Points on a hilly landscape, in no order, each with its height.
From any point a ball rolls to the lowest of the 3 points nearest to it. It stops when none of these is lower. Distance is the straight distance between rows; heights are no part of it.
(72) height 4.11: [142 115 126 147 119 123 148 117 134 126 128 145 139 127 121 130 130]
(349) height 1.33: [147  85 125 117 102  97 128 171  93 147 102 174 109 121 155  89 115]
(206) height 1.98: [109 158 119 140 148 155  95  76 169 113 180 102 148 125 104 166 121]
(544) height 2.77: [ 81 165 149 167 161 160 122  79 172 122 167  99 138 112 123 170 136]
(229) height 1.76: [152 110 116 104 138 134 130 181  96 114  41 132 138 131  86 123 136]
(224) height 0.66: [193 157  97  43  98 156 116 144 129 125  85  96 137 154  59 122 151]
(311) height 5.42: [ 79 134 173 200 168  98 178 102 150 138 149 124 105 114 191 120 142]
(431) height 0.86: [127  79 134 121  90  93 116 177  70 143 104 176 103 125 174  92 117]
(411) height 4.83: [118 134 153 167 146 102 159  94 132 132 185 138 121 131 180 118 125]
(580) height 2.38: [169  98 122  84  89 108 137 212  84 143  85 155 122 136 143  84 133]
(426) height 2.18: [107 124 110 151 152 140  67 138 138 109  78 100 143 102  88 149 127]
(169) height 4.24: [105 162 142 171 177 142 168  72 167 116 191 109 139 133 156 141 138]
(276) height 0.76: [178 149 102  49 105 165 106 164 127 114  74  90 132 148  53 132 148]
(367) height 2.19: [153 115 122  15  51 114 113 190  71 161 168 151 104 162 156  82 132]
(79) height 6.42: [123 135 157 135 142 105 125  89 111 115 229 143 104 147 219  95 115]
(263) height 1.46: [136 133 116 106 132 148  67 159 118 102  62 105 136 117  64 139 128]
(448) height 0.82: [ 38 175 173 193 203 135 151  86 175 135 149  86 121 105 156 168 151]
(594) height 0.87: [128 143 106 137 129 156 106  87 157 120 147 119 149 135  93 161 114]
(227) height 2.97: [124 119 119 153 137 138 112 136 126 111  66 123 136 120  93 140 129]
(154) height 2.13: [157 110 120  93  87 104 124 146 100 140 169 166 114 146 162 103 122]
(438) height 1.32: [145 128 110 109 137 148 103 164 108 109  49 120 130 120  75 138 125]
(409) height 2.26: [142  95 131 116  98  92 122 137  98 140 159 166 101 123 183  97 107]
(538) height 1.89: [175 100 114  74  84 102 133 176  90 152 123 157 116 143 139  91 126]
(28) height 2.68: [ 32 170 157 168 174 140  95 104 182 127 140  63 127  69 139 180 125]
(474) height 2.60: [ 57 163 144 170 174 148 114  84 167 121 177  83 134 100 127 174 136]
(465) height 3.62: [116 123 138 162 136 107 162 103 132 125 149 151 120 119 160 126 125]
(256) height 2.53: [145  90 132 136 117 103 141 180  98 135  63 162 123 118 136  95 129]
(113) height 0.74: [ 54 154 152 187 172 143 129  95 168 128 136  95 126  84 131 168 124]
(410) height 1.67: [163 111 112 110 118 140 132 156 116 125  81 131 141 137  87 124 128]
(205) height 0.83: [120 126 114 142 135 146  97 113 133 119 102 115 146 119  85 153 125]
(502) height 3.51: [100 152 135 173 165 141 149  80 167 128 163 111 141 119 130 163 124]
(330) height 2.12: [108 149 119 139 134 148  87 103 152 120 145  97 150 118  92 156 120]
(390) height 2.84: [134 148 116 136 143 146 157  70 164 111 180 129 152 145 127 143 124]
(361) height 2.22: [150 103 130 105  95 114 126 122  99 138 198 160 110 142 191  96 106]
(85) height 4.03: [ 83 129 135 160 159 141  90 109 150 118 114  96 136  89 107 158 121]
(557) height 4.92: [ 92 148 142 186 162 140 152  87 159 131 135 115 123 120 138 152 135]
(25) height 5.47: [ 75 143 181 186 163  81 169  97 139 132 188 124  98 131 228 103 143]
(590) height 2.01: [177  96 114  79  82 114 150 148 108 151 143 169 126 158 137 100 121]
(597) height 2.20: [178 128 103 101 108 143 143 117 136 131 128 139 148 157  99 134 127]
(488) height 1.14: [163 132 109  74 112 149 104 172 108 106  56 102 135 137  62 128 142]
(270) height 1.95: [171 112 114  81 108 132 152 188  96 132  59 133 138 136  94 108 140]
(31) height 0.85: [119 141 119 154 140 145 145  89 150 123 143 124 147 137 108 149 126]
(88) height 6.88: [ 91 121 136 184 157 130 140 114 148 122 107 130 131 112 123 145 129]
(239) height 1.34: [169 133 104  89 110 155 125 148 126 115  80 117 149 143  62 136 136]
(44) height 2.11: [187 126 101  60  86 126 142 156 119 150 125 148 136 162 100 107 137]
(77) height 5.52: [ 92 119 168 172 134  76 147 109 112 131 158 145  84 109 215  91 119]
(231) height 0.75: [163 119 128 133 121 108 149  99 126 128 179 162 130 143 157 115 109]
(290) height 5.00: [112 113 138 175 134 102 150 130 130 142 108 148 124 117 152 113 131]
(489) height 2.09: [144  89 127  58  63 111 109 198  72 161 153 158  96 144 163  85 117]
(216) height 1.69: [178 140  95  86 106 156 117 130 129 126  99 123 144 156  77 144 135]

Where does a ball stop that starts at each point below?
(580) | (431)
(502) | (113)
(438) | (224)
(263) | (224)
(88) | (205)
(410) | (224)
(270) | (224)
(206) | (31)
(409) | (431)

Call two points neighbours if one is among the 3 nearest of the other. Go from one point of each pair to the other, from neighbour to neighbour, staying as low as possible. Name the highest point that can't be avoided.
(113) and (231) | (544)
(231) and (31) | (361)
(538) and (205) | (597)
(31) and (205) | (330)
(224) and (31) | (426)
